A landscape with many peaks, sampled at points; each row gives a point and its height.
From any point a climber steps to the highest of the 2 points nearest to it. It stops when none of these is higher. Distance is the straight distance between rows; heights are no part of it.
Z_757 (h 100): [134 160 106  97  66  83 129  91 149 100 112 164 111 104  98 156 162 101
 120 122 176 116 124 112 122 115  60  87 157 122  85  92 154  37 110 142
  97 121 149  95 122  98 127  73 137 138 160 131 159 126 176 117 155 137
  37 145]
Z_698 (h 283): [110 130  97 118 116  89 142 128 191 150 179 134 125 169 182 191 213 109
 113 184 129 195 117 112  79  95 131 148 100 118  92 107 153 149 171 125
 113  77 147 119 105 148 109 169 145 195 122  92 167 149 156 126 100 149
 194 117]
Z_348 (h 111): [128  82 170 151 166 168 116 104 174 120 115  83 133 157 130 137 128  70
  94 132 112  99 122 117  78 122 135 158 113 118 131 165  75 162 126 139
 115  99 109 163 120  84 121 111 113  78 116  94  91 118  78 105 161 123
  85  81]
Z_543 (h 456): [142 130 144 168 138 159 104 157  73 137 145 122 125  96 120  89  85 134
 127  98 136  91 152 141 172 173 152 104 136  86 148 126 106 130  97 114
 146 120 108 124 157 108 107 136 132 135 121 138 115 151 107 129 142 134
 118 122]
Z_336 (h 399): [150  97 172 118 159 182 146 179  69 187  40  89  85  86 121 120 157 213
  76 151 102 101 164 110 153 155 139 188 146  97 169  92 109 130 169 113
 159  86 130 105 158 165 125 138 169  79 103 145 201 123 130 155 180 149
 169 109]
Z_555 (h 193): [151 141 144 115 118 165 129 155 136  97  70 125 128 112 134 171 138 145
 122 133 143 119 154 107 177 115  98 150 184 100  71 112 142 109 177  94
 112 153 182 113 133 187 140 105 208 115 147 156  87 218 161 153 152 144
 143 154]
Z_460 (h 156): [113  96  89  92 135 141 143  62 124 126  77 144 128 125  90 112 137 166
 166 162 123  52 137 107 133 118 100 135 140 125 136 115  94 113 127 175
 111 150 151 154 113 167 175  88 136 122  89 167  60 170 161 130 126 157
 165 131]
Z_394 (h 658): [144 148 108 109  73 143 131  87 103  99 186 133 121 144 112 149 135  90
 131 101 122 126 143 130 142  97 125 104 118 135  82 119 124  73 104 106
 122 157 148 131 151 106 125 172 136 135 148 106 113 136  60 139 156 112
 115 136]
Z_395 (h 275): [ 91  81  91  88 146 127 142  86 194 112  82 122 151 159 126  96 111 142
 197 145 114  96  88  90 120 129 126 182 147 127 131 157 119 133 153 155
 142 143 182 127 122 174 140  73 163 112  76 137  79 182 208 140  96 134
 165 143]
Z_165 (h 547): [140 151 157 138 149  92 102 149  64 110  95 132  88 118 108  76  90 147
 139 107 147 110 128 126 130 136 107 139  91 137 186 104 125 119 102 148
 190 133  88 120 159  93 117 134  88  81 130 163 155  54  92 120 129 126
 100 153]
Z_950 (h 185): [150 148 129 116 152 118 105 126 144  78 155 195 177 141 148 132  72 129
 137 117 146 137 104 150 115  90 122  98 103 180 107 132 134 142 120 135
 133 174  82 159 102 133 141 136  87 141 148 138  50 103  98  95  75  92
 131 192]
Z_310 (h 115): [ 90 131  91 148 102 102 131 129 185 122 189 100 136 138 132 118 126  68
 145  86 117 175  93 124 115 169 171 126 155 105 112 145 166 110 113  93
 121 121 156  94 145  79  67 135 158 130 106  73 214 163 152 132 143 107
  98 127]
Z_733 (h 470): [136 120 112 144 165 158 109 147 117 109 133 156 132 138 136  90  91 158
 176 126 135  76 117 119 153  98 152 120 120 109 114 136 104 127 135 139
 146 118  88 162 131 143 112 130 124 168 109 146  64 171 131 101 105 129
 143 147]
Z_947 (h 53): [126 142 155 163  87 136 126 161 126 142 124 122 139 108 102 120 103 143
 139  99 130 131 120 185 178 120 164  71 119  89 132 175 132 123 105  94
 105 117  73 151 159 126 107 130  99 167 185  94 138  66  89 132  94 111
  76 125]
Z_782 (h 402): [103 101 130 140 147 108 121 122 147 152 111 104  88 173 133  55  92 173
 206 146 126  98 117 123 155 118 152 160  83  79 161 154 106 133 144 172
 180 108 121 123 152 134 138 123  82 138 117 143 155  95 157 130  86 141
 121 115]
Z_283 (h 696): [127 173  94 174 127 135  88 209  55 134 107 123  98 111 110  64 109 190
 188 119 134 107 124 145 192 120 139 109 126  99 152 140 122 114  95 149
 150 117  72 140 133 119 105 135 112 170 151 142 155 121  96 135 103 137
 102 147]
Z_824 (h 359): [132 134 121 164  80 142 124 126  82 117 126 101 117  72  91 139 179 131
 145  89  97 100 123 137 146 155 118  94 128 105 155 146 126 131  58 120
 102 151  88 135 169 143 143 126 129 174 131 122 151 130  81 156 164 147
 135 119]
Z_146 (h 213): [107 107  79  80 161 111 140  78 163  87  91 179 138 117 133 127 141 100
 126 151 147  91  99  95  77 124  83 143 145 173 111  97 126  92 150 172
 130 113 134 142  96 130 136  87 139 119  65 142  82 146 190  89 130 128
 163 155]
Z_397 (h 623): [111 105 136 177 154 125 100 121 148 139 193  90 122 158 157  91 111  99
 151 116 113 112 111 116 117 163 186 138  89  84 134 166 106 177 123 126
 152  92 114 142 158  90 114 140 118 151  92 115 124 189 129 108 123 143
 146  81]
Z_15 (h 438): [111 102  82  76 167 146 139 109 156 134 114 188 164 158 139 150 151 134
 104 166 122 132 108 127  97  71 125 140 123 194 105 113 125 117 162 159
 115 131 114 163  82 155 128 148 118 145 106 121  88 103 137 122  98 112
 180 154]
Z_6 (h 517): [123  83 105 100 163 195 139 135 133 154  62  98 141 136 128 119 177 165
 125 143  55 130 103 117  99 117 143 188 147 167 170 144 106 159 143 125
 130 147 126 136 117 180 129 137 163  98  77 109 139 137  99 156 152 118
 195 140]
Z_340 (h 248): [109 134 104 147 133  97 117 162 202 166 157 124 141 160 167 184 195 100
 104 172 129 208 104 121  58 110 124 157 145 129 121 121 162 160 146 119
  84  87 147 115  72 130  89 119 141 158 133  83 182 148 164 133 128 131
 124 108]
Z_375 (h 145): [134 105 162 116 115 120 165 116 165  84  94 149 141  92 130 167 147  90
  91 129 146  96 104 117 139 131 107 113 132  90  86 119 134 111 170 107
 132  99 111 153 162 173 120 101 168 153 116 134  94 159 167 114 117 158
 159 133]
Z_367 (h 136): [104 127 121 144 130 118 124 174 180 125 149 107 156 153 129  97  81  96
 143  71 123 169 105 149 143 154 191 146 163 104 115 165 164 107 157  76
 144 110 161  94 136  97  38 139 166  84 134  60 201 134 136 147 119  94
  79 142]
Z_662 (h 308): [126 157 104  95 159 120 109 142  95 117 138 154 113 204 167  74  59 191
 193 161 147 150 135 128 144  55 141 163  99 164 126 125 136 121 151 172
 177 158 140 133  95 142 159 173  87 115 140 170 101 104 120 128  66  97
 140 183]
Z_344 (h 532): [123 110 181 174 135  87  99 102 145 111 203  83 128 169 143  98  85 108
 186 111 123 142 111 132 125 157 179 136  68  72 153 181 133 212 126 128
 190 128 129 128 186 112 141 137  96 144 119 138 124 147 110 110  90 151
 143 111]
Z_987 (h 210): [118 104 190 145 132  56 110  91 189  79  91 100  95 121 128 159 152  60
  94 128 145 115  80 107  51 128  82 147  81  92 148 151 129 145 134 132
 155  86  82 140 173  84 107  84 109 107 121 111 154  91 114  93 144 154
  77 114]
Z_912 (h 405): [138 124 172 157 108 165 133 131 126 146 175 105 143 130 128 118  88 133
 141 111 139 130 158 156 194 144 169 111 124  66 112 161 119 149 152  96
 140 122 153 128 158 151 124 143 137 138 154 124 105 151 115 142 106 135
 133 101]
Z_776 (h 320): [122 118 140 149  97 133 133  98 124 128 102 109 121  79  80 131 161 126
 132 117 121  69 119 144 128 147  89  73 121 103 162 154 101 138  75 143
  93 126  77 151 155 129 158  84 103 163 133 138 109 101 108 128 142 149
  98  82]
Z_349 (h 430): [134 132 106 128 154 145 117 133 147 185 110 106 130 124 146 178 198 150
  93 195 118 133 158  98 104 148  98 149 165 167 126  92 122 163 137 159
  54 128 159 106  56 131 172  91 158 128 121 148 143 201 174 132 179 141
 148  84]
Z_577 (h 73): [122 143 133 161  73 123 143 147 145 170 147  98 150  94 100 134 127 116
 121  98 114 158 130 169 140 159 151  88 153 105 146 149 152 127  86 100
  76 138 126 120 125 110 128 106 109 142 165  89 180  86 129 143 138 109
  68  94]
Z_799 (h 281): [149 128 178 140  90 104 155 133 182 105 163 129 169 127 160 221 170  85
  85 136 124 212 118 130 107 123 132 134 129 104  93 136 176 187 174  63
 104 140 146 133 134 190 128 148 163 168 154 107 113 167 138 132 113 144
 192 140]
Z_900 (h 356): [ 97  97 152  95 130 102 153  90 190 137  88  86 114 179 124 101  83 158
 191 142 133 110 119 122 153 109 124 173 102  76 137 162 129 129 172 160
 181 128 170 109 152 161 138 102 110  98 121 143 140 103 190 145  73 139
 124 114]
Z_835 (h 321): [131 138 109 121  99  91 152 100 179 111 217 158 149 135 173 198 185  97
 109 139 139 188 129 113  92 121 137 107 107 121  65 116 160 152 165 111
 121 126 144 114 128 162 125 161 157 205 134 108 121 181 171 115 105 151
 202 132]
Z_98 (h 247): [152 135 159 116  74 133 133  70 158 107 118 120 144 101  74 176 148  83
 103 112 140 105 153 131 126 132  76  80 149 105 110 130 126  91  98 129
  75 161 149 132 128 103 168  79 119 123 182 126  97 108 122 127 157 137
  42 111]
Z_802 (h 526): [124 113  91 100 144 168 130 131 113 104 140 163 138 137 115  89  74 125
 151 111 129  87 139 122 157 112 161 127 146 132  98 133 105  86 132 118
 138 123 159 151 126 128 103 154 150 112 100 118  74 161 122 133 113 106
 131 141]
Z_744 (h 142): [119  84 141 160 141 135 111 107 169 116 145  92 111 151 135 163 182  48
  92 130 100 130  92 114  62 124 135 149 101 108 138 160  96 161 125 107
 117  76 105 172 142  91 103 131 125 127 102  75 141 142  68 111 183 137
 122  72]
Z_834 (h 795): [137 161  74 162 134 139  85 198  43 156 101 127  81 105 108 101 181 182
 149 142 122  97 147 126 176 132 114 105 131 132 160 107 107 115  93 161
 113 104  77 134 117 140 134 141 124 179 138 143 154 152 103 157 166 159
 139 120]
Z_36 (h 243): [ 93  74  43  75 167 136 155  95 165 120  73 158 143 122 122  88 137 127
 147 153 108  80  94  90  95 134 126 169 152 162 147 118 110 104 157 162
 126 106 149 144 102 151 112 101 166 102  33 128 106 153 202 130 115 129
 191 152]
Z_634 (h 280): [153 129 158 117  91 143 143 114 170  79 115 162 172 107 103 187 121  77
  95 101 141 135 116 147 136 113 104  76 159 119  79 145 134 106 119  99
 102 159 123 156 131 140 131  91 151 144 161 110  62 134 122 114 115 120
  86 144]
Z_26 (h 358): [128 107 162 131  80 162 159 113 178 142 177 138 191 130 119 144  72 115
 136 106 132 125 134 175 182 133 187  64 123  81  80 173 120 149 164  87
 116 117 119 144 146 173 126 138 113 169 152 104  66 139 131 123  61 120
 133  91]
Z_39 (h 253): [140 118 176 136 159 141 135 137 127 165 146 160 189 120 147 130  54 161
  88 147 152 153 132 179 133 143 149  79 124 165 143 139 117 199 131 134
  98 143  98 154  84 135 164 117  68 121 152 145  67  45 135  92  77 101
 128 113]
Z_653 (h 343): [133 187  93 102 138 128 103 148  83  95 127 158 121 170 133  78  51 150
 183 119 153 148 141 137 150  70 103 133 131 180 124 119 140 101 115 144
 160 174 152 132  88 120 136 138 105  80 155 151  93 112 104 133  98 101
  80 197]
Z_265 (h 383): [111 133  77 107 128 146 135 128 141 198 138 120 125 165 154 167 187 163
 115 186 111 156 157 115 113  99 109 147 145 182 119 102 123 141 134 169
  72 139 165 103  56 135 174 132 125 135 141 117 163 141 145 156 145 132
 142  86]
Z_575 (h 445): [154  79 213 115 149 178 152 130 106 172  42  83  78 139 112 124 124 184
 117 156 113  85 157  96 168 140 148 200 126  51 136 112 100 120 196 119
 187  99 147 104 174 178 147 149 159  62 107 179 144 140 140 151 139 157
 179 102]
Z_510 (h 220): [140 159 119 118 127 151 119 150 118 120 144 114 114 151 150 139 115 138
 140 126 150 157 152 113 157 121 133 158 150 128  93 113 156 110 167 117
 145 147 204  99 122 141 123 146 169 112 140 151 129 190 152 152 135 124
 144 155]
Z_660 (h 630): [158 176 119  89  82 150 132  98  94 110 150 130 112 135 105 158 126 137
 131 124 148 128 186 121 170 106  94 107 136 117  79 101 126  82 109 130
 123 178 190 105 122 132 170 136 142 123 183 150  93 155 111 154 150 131
 100 142]
Z_986 (h 584): [138 130  69 108 104 159 129  90 119  81 193 148 133 144  96 107  71  82
 167  78 143  96 134 123 166 122 161  99 135 108  67 120 114  60  93  98
 133 148 163 136 158 111  97 160 163 136 108 105  74 172  81 127 134 104
 115 144]
Z_318 (h 184): [116  96  80 105 187 137 126 105 134 137  61 186 132  87 120 111 137 151
 110 177 141  49 121 101 112 135 102 118 157 160 142  94  91 118 139 196
 103  96 115 153  74 142 158  78 121 132  77 160  73 164 180 100 140 140
 172 116]
Z_621 (h 449): [127 114 141 120 160 176 138 164  95 168  60  76 124 122 122  99 147 212
 129 145  90 121 137 125 162 144 143 176 162 130 182 129 113 161 149 126
 136 141 141 109 127 192 142 118 156  92 107 142 160 127 137 170 146 130
 173 124]
Z_536 (h 381): [147 194 116 121 131 102  74 135  70  84 112 135  65 181 123 119 111 148
 184 151 160 127 148 116 128  74  64 152 101 148 114 111 126  93 101 174
 156 171 137 134 116  97 150 116  99  99 168 171 101 135  81 129 126 126
  80 180]
Z_830 (h 340): [132 147  96 110 141 178 124 150 105 181 123 155 124 160 148 166 143 168
 100 182 139 134 175 124 158  78 117 128 158 165  80  96 106 104 157 148
  95 118 151 128  45 142 160 139 124 133 156 141  94 163 126 139 133 126
 124 115]
Z_514 (h 542): [117 130 143 136 138 120 155 133 115 173 149 112 153  88 135 115 105 153
 100 125 120 134 153 129 118 197 141 112 147 163 170 120 135 167 108 129
 100 137 138  96 107 104 154 108 113 106 108 138 162 101 179 139 137 132
 131  97]
Z_609 (h 168): [156 135 171 132 103 152 144 139 154 109 111 145 151  98 130 201 132 111
  93 131 163 121 143 127 180 122 110  92 164  79  56 122 143 112 181  92
 104 116 136 126 145 181 129  98 182 157 163 141  64 198 177 127 110 165
 131 127]
Z_161 (h 155): [146 147 113  91 134 117 116  98 132  98 158 165 149 136 127 140 100  95
 126 114 144 130 139 127 103 116 100 106 125 188 100 114 124 103 100 136
 113 167 134 141  93  66 143 122 102 106 148 135  81 110 104  97 127  93
  95 160]
Z_440 (h 332): [131 130 158 135 134 110 139 128 102 155 159 127 128 144 158 133 122 151
 115 144 134 157 134 150 117 116 137 118  79 142 140 128 126 174 134 143
 143 131 103 120 127 133 150 166  79 141 151 130 128  38  93 127  90 121
 151 109]
Z_357 (h 619): [125 157 133 165 132  91  96 175  80 124  76 105  85 118 112  68 102 188
 184 124 132 123  97 149 159 121 106 137 109 116 187 156 134 136  97 156
 166 142  72 132 157 128 127 108  83 142 152 153 158  64 109 141  88 131
  81 158]
Z_990 (h 186): [125 134 134 139 191 119 104 199 170 164 104 130 112 174 181 154 122 114
  69 156 162 159 126 117  85  99 136 169 138 126  98 105 132 110 199 139
 139  39 127 109  89  84  47 135 141  75 129  94 187 120 161 112 126 115
  87 114]
Z_992 (h 380): [107 121 106 115 142 116 138 112 148 151 143 156 140 166 162 142 147 126
 110 157 112 169 104 148  84  83 124 137  96 185 131 118 130 134 133 148
 117 125  99 139  90 131 126 166  75 141 138 110 139  42 100 119 105 102
 145 129]
Z_982 (h 216): [141 121 178 123 152 124 141 121 142 100 127 165 189 108 137 118  59 129
 127 115 144 135 112 157 133 136 132 105 129 155 128 145 139 170 140 116
 136 162 112 141 129 146 146 104 102 121 137 151  56  98 155 103  73 104
 146 155]
Z_499 (h 335): [145 135 188 158 101 102 137 150 129  80 122 124 153  83 114 159 126  69
  72  80 127 162 112 154 115 159 130  98 143 126 134 142 153 153  99  45
 106 151 100 138 165 106  99 111 145 105 144  97 151 102  95 117 154 110
 103 144]
Z_857 (h 297): [143 144 163 128  90 107 160 131  92 120 132 144 159  54 105 149 105  93
  46  74 143 149 151 159 129 192 124  79 147 166 145  97 158 116  87  62
  98 164 133 100 136  96 125 132 129  94 142 122 159  62 120 121 165  95
 110 142]
Z_245 (h 131): [127 111 122 108 148 154 133  92 103 152  93 164 133 125 109  92  82 174
 151 148 134  53 158 138 163 125 123 107 130 129 140 131  75 124 119 170
 120 150 132 150  94 149 191  91  93 125 126 178  38 133 152 130 103 134
 120 114]
Z_847 (h 560): [142 159  77  70  86 137 147  82 104 105 142 172 150 111 104 146 129 150
 146 132 147 132 171 120 141 111  88 103 152 185 103 100 142  79 107 139
  96 193 173 136  85 155 190 123 141 139 154 164  66 144 140 141 123 126
 144 176]
Z_476 (h 282): [141 129 151 153  93 106 107  86 140 107 129  91 110 111  95 165 167  82
 116 114 125 102 123 139  95 153  77  89 112  97 140 150 107 138  62 144
  86 146 111 143 147  75 166  75 104 128 159 125 113 114  89 114 167 136
  52  82]
Z_770 (h 274): [119 140 109  92 131 131 135 117 106 129 143 150  99 167 151  90 111 155
 156 146 133 146 144 111 130  76 137 170  91 160 123 104 134  91 161 151
 188 127 148 118 119 130 124 214 113 128 128 134 147  74 109 133 105 110
 162 161]
Z_880 (h 744): [108  88 126 195 164 134 106 153 149 166 186  97 151 109 163 115 123 107
 111 125 105 111 121 120 101 202 199 121 135  89 160 157 112 215 109 111
  98  78 101 142 121 108 107 106 142 153  80  99 142 214 156 110 146 144
 156  67]
Z_693 (h 507): [146  89 208 127 141 164 155 111 109 136 103  73 108 161 127 112  76 142
 129 114 124 117 165  98 175 160 168 208 124  68 144 122 120 136 180  90
 203 127 209  83 198 169 128 174 165  40 100 167 138 159 135 148 146 142
 170 121]
Z_267 (h 290): [144 133 149 135 150 137 125 148  93 185 150 138 145 141 162 109  80 178
 111 149 139 121 167 166 151 138 149  91 109 157 148 123  95 162 117 178
 120 141 107 135  90 108 183 140  57 127 165 154  95  69 117 116  93 127
 116  87]
Z_407 (h 437): [118 152  80 152  99 104 130 135  38 159 153 123 101  92 109  67 142 159
 156 101 109  92 153 121 154 201 147  87 116 135 194 104 130 115  49 146
 137 136 114 102 139  90 142 161 111 167 113 148 189  90 121 149 152 156
 145 108]
Z_113 (h 132): [126 156  95 106 121 139 116  98 140 123 123 140 105 148 115 142 146  90
 108 134 145 134 129 120 106  89  87 118 146 167  92 110 114  64 115 148
 113 118 135 124  90  76 118 116 116 107 152 108 124 109 104 118 159  91
  50 127]
Z_981 (h 515): [138  97 177 165 172 158 125 170  83 140 124 105 125 106 128  67  81 151
 121  99 118 101 139 124 157 177 174 170 136 100 172 135 129 163 142 105
 185 104 138 118 180 130  92 154 142  83  87 146 156 142 134 137 151 129
 159 127]
Z_640 (h 480): [104 116 100 124 127 120 155 109  86 166 141 113 121  86 105  55 112 156
 142  97 101  98 138 126 135 197 169 124 126 141 205 123 123 129  93 132
 148 129 132 101 146  96 137 144 121 126  75 144 189  80 164 146 139 130
 163 102]
Z_304 (h 693): [134 132  81 153 138 163 103 166  36 169  90  99  87 116 119  96 224 172
 154 132  73 121 117 106 136 132 127 142 120 155 187 121 111 141  86 146
 134 133  80 145 136 150 133 168 127 162 107 142 165 128  70 155 176 163
 175 127]
Z_180 (h 366): [145 139 136 133 141  86 114 113 157  88 207 149 117 155 177 154 138 120
 147 145 154 170 135  96 108 117 134 136  92 109  86 112 160 171 172 133
 155 135 134 114 140 143 127 158 142 167 118 153 106 198 164  97  95 151
 190 158]
Z_504 (h 326): [147 116 164 160 108 122 126 134 167 108 191 103 182 143 144 184 152  63
  99 112 107 218 113 146  85 137 150 129 132 118 127 153 146 200 132  72
  87 149 151 142 117 147 142 134 142 143 144  92 112 159  98 126 129 126
 139 118]
Z_961 (h 245): [134 137 135  98 142 126 140 119 114 141 163 131 107 161 173 116  98 127
 113 143 150 146 181 110 122 119 133 160 109 150  99  92 138 103 164 134
 171 119 197  92 111 109 129 180 137  88 115 148 147 131 146 130 134 118
 150 129]
Z_650 (h 317): [136 110 147 134  75 147 164 109 188 124 151 155 194  91 106 175 124  76
  94  97 122 126 119 163 147 140 155  54 144  95  84 163 135 118 137  67
  82 122 107 156 135 159 123 112 138 170 149  78  78 141 133 116 104 126
 122 103]
Z_599 (h 485): [140 142 144 138 142 125 121 146 123 176 148 101 135 107 145 147 132 163
 101 156 137 152 168 121 132 181 118 130 162 150 138 112 145 185 134 138
  95 140 160  92  90 130 168  96 148 118 135 162 133 181 194 132 143 136
 137 105]
Z_461 (h 315): [ 95  97 116  85 118 128 138  85 200 120 114 106 125 200 128 125 130 139
 204 158 118 114  97 122 137  74 118 172 114 103 105 171 119 119 170 156
 154 132 156 131 147 173 140 117 141 136 120 123  93 140 156 136  87 137
 152 137]
Z_665 (h 244): [111 114 179 152  96  75 131  72 156 102 125  94  89 113 112 143 153  71
 125 126 141  87 122 124 100 135  86 115  80  65 132 146 116 121 102 147
 133  85 100 136 181  89 137  85  98 123 137 112 149  93 123 106 147 151
  66  65]
Z_227 (h 450): [146 123 192 199 135 112  91 145 107  83 167  99 149 118 136 107  96  90
 150  76 114 144  94 145 125 166 170 119  86 101 166 183 132 213  80 102
 163 141  84 166 190 119 122 129 115 142 128 137 107 148  77  95 123 133
 133 131]
Z_184 (h 95): [111 137 123 133 108 101 150 118 171 148 184 117 162 137 135 131 103  76
 104 104 125 183 132 143  98 168 158 114 141 132 117 135 159 126 115  94
  99 137 169  90 110  82 112 133 126  99 136  87 179 111 148 124 128 100
  91 106]
Z_978 (h 108): [124 157  98 108 111  71 122  94 136  95 126 138  91 117 132 155 180 100
 125 137 154 135 125 106  89 128  59 126 132 161 120  89 146  89 112 153
 116 140 144 103 123  98 143  98 136 131 136 143 158 125 150 121 153 136
 101 152]
Z_738 (h 121): [130 128 138 116  92  81 154  99 188 117 131 153 127  93 119 180 163  93
  96 132 169 117 125 124 122 128  97  88 134  98  80 111 148  93 153 129
 105  94 129 123 139 126 125  82 146 165 141 123 143 128 196 106 127 159
  99 107]
Z_975 (h 604): [126 109  80 129 144 183 113 132  85 138  93 123 126 123  95  96 182 152
 164 124  58 101  92 130 124 105 135 153 132 179 176 143  94 143  86 135
 122 157  88 164 135 164 123 139 134 146  92 123 124 130  65 157 173 126
 159 143]
Z_883 (h 268): [131 159 133 121 114 114 153 183  87 140  90 165 143  63 109 148 150 136
  59 104 126 158 130 155 133 149 114  92 178 181 147  98 169  98 106  75
  80 134  99 106 119 123 103 125 128 118 149 101 192  59 131 136 150  99
 105 155]
Z_466 (h 481): [150 119 148 101 164 128 122 107  77 101  67 134  96 134 110 117 127 133
 121 133 121 105 126 107  95 110  81 178 101 172 175 108 114 119 108 156
 177 160 122 135 151 121 132 134 112  66 106 167 118  86  82 124 148 127
 144 160]
Z_359 (h 215): [112 177  56 111 107 130 134 171  91 167 147 184 116 110 134 111 134 168
 122 141 131 144 147 149 149  93 131  90 134 183 120  87 141  75 107 148
 105 105  96 123  68 121 110 173 101 177 146 119 181  79 128 134 115 108
 120 131]
Z_724 (h 583): [137  75 205 125 170 160 153 142  91 135 125  90 148 123 131  95  96 148
  92 101 104 162 141 122 131 191 187 194 133 119 165 132 148 174 171  80
 181 139 175 101 184 159 107 166 161  43  88 138 154 139 129 144 149 113
 189 141]
Z_573 (h 174): [103 110 151 122 101  94 134  73 193  80 123  95 110 144 125 174 189  40
 104 139 114 150  85 105  47 115  89 165 100 118 125 147 136 123 132 116
 119 108 126 137 151  94 119 106 137 120 116  90 151 131  94 111 172 132
 106 101]
Z_685 (h 192): [115 141  51  97 129 171 144 156  61 170  94 153 107 105  94  93 157 168
 119 122  97 102 134 144 150  94 136 111 153 184 143 103 103  52 101 136
 104  99  90 137  83 115 124 158 100 139 119 103 162  80  85 153 155 103
 120 116]
Z_929 (h 500): [125 129  76  70 118 154 167  90 113 142 139 187 156 109 126 159 160 133
  95 149 109 135 152 121 114 109 111 110 151 220 112  85 124 106 127 144
  84 163 145 133  72 156 178 153 126 145 119 139  87 114 138 132 134 112
 190 147]
Z_37 (h 455): [106 134 152 181 134  84  89 147 138 116 136  82  86 148 140  87 118 149
 208 130 128 115  81 128 143 133 139 143  77  67 155 172 121 172 113 152
 172 108  93 131 176 128 117 110  99 163 141 146 139 136 125 130  86 155
 115 123]
Z_589 (h 418): [137 145 115 150 153 115  88 131 114  88 179 151 103 163 163 112 116 125
 164 152 149 113 117 112 120  96 135 125  88 115  92 123 120 128 146 160
 173 120  96 142 136 114 109 152 122 165 116 148 102 184 109  95  97 143
 159 151]
Z_843 (h 397): [139 150 114 148  84 100 131 139  54 109 126 122 113  43  85  98 126 151
 155  69 127 101 130 141 164 187 124  73 131 110 171 121 145 105  50 111
 140 170  93 116 184 127 127 139 141 166 116 158 163 109 118 154 134 147
 139 159]
Z_128 (h 384): [142 130 176 175 112 110 111 138 135  88 159  91 162 116 126 153 132  69
 122  72 101 179  97 144  97 165 137 117 122 125 153 174 144 199  78  69
 107 183 103 158 153 114 139 112 123 120 149 107 107 134  65 112 152 113
 112 139]
Z_379 (h 214): [127 146 140 164 152  98 102 224 165 152  98 122 123 152 163 183 172 135
  84 166 131 196 108 139  87 101 119 164 160 113 116 123 166 144 170 106
 109  59 122 120 100 119  54 125 157 130 155  80 211 146 140 133 125 128
  88 126]
Z_204 (h 239): [104 168  61 111 121 105 136 167 110 143 112 158 111  99 116 112 157 124
 118 114 126 155 112 135 123 119 122 118 159 177 129  99 163  59 109 125
 111 112 107  94  98  92  72 140 134 130 132  91 217  85 133 127 149 101
  84 156]
Z_842 (h 427): [157 144 141 110 143 127  94 114  78  72  55 136  65 142 122 136 135 128
 137 149 147 104 132 115 117  62  60 161 108 126 117 106 110  83 126 160
 170 129 106 138 166 109 119 135 122 100 138 158 116 125  64 124 153 129
  98 180]
Z_487 (h 160): [ 87 117 105 114 162 133 139 185 184 170 118 116 135 164 146  99  97 136
 116 121 131 160 104 140 121 108 170 162 151 119 110 141 142  98 198 127
 149  66 151  97 111 105  42 139 140  70 126  78 204  88 166 141 109  97
  80 120]

Where does a climber stop that starts at each point below?
Z_367 -> Z_394
Z_634 -> Z_724
Z_987 -> Z_514
Z_113 -> Z_394
Z_98 -> Z_514
Z_460 -> Z_880
Z_204 -> Z_880
Z_757 -> Z_834
Z_799 -> Z_880
Z_770 -> Z_834
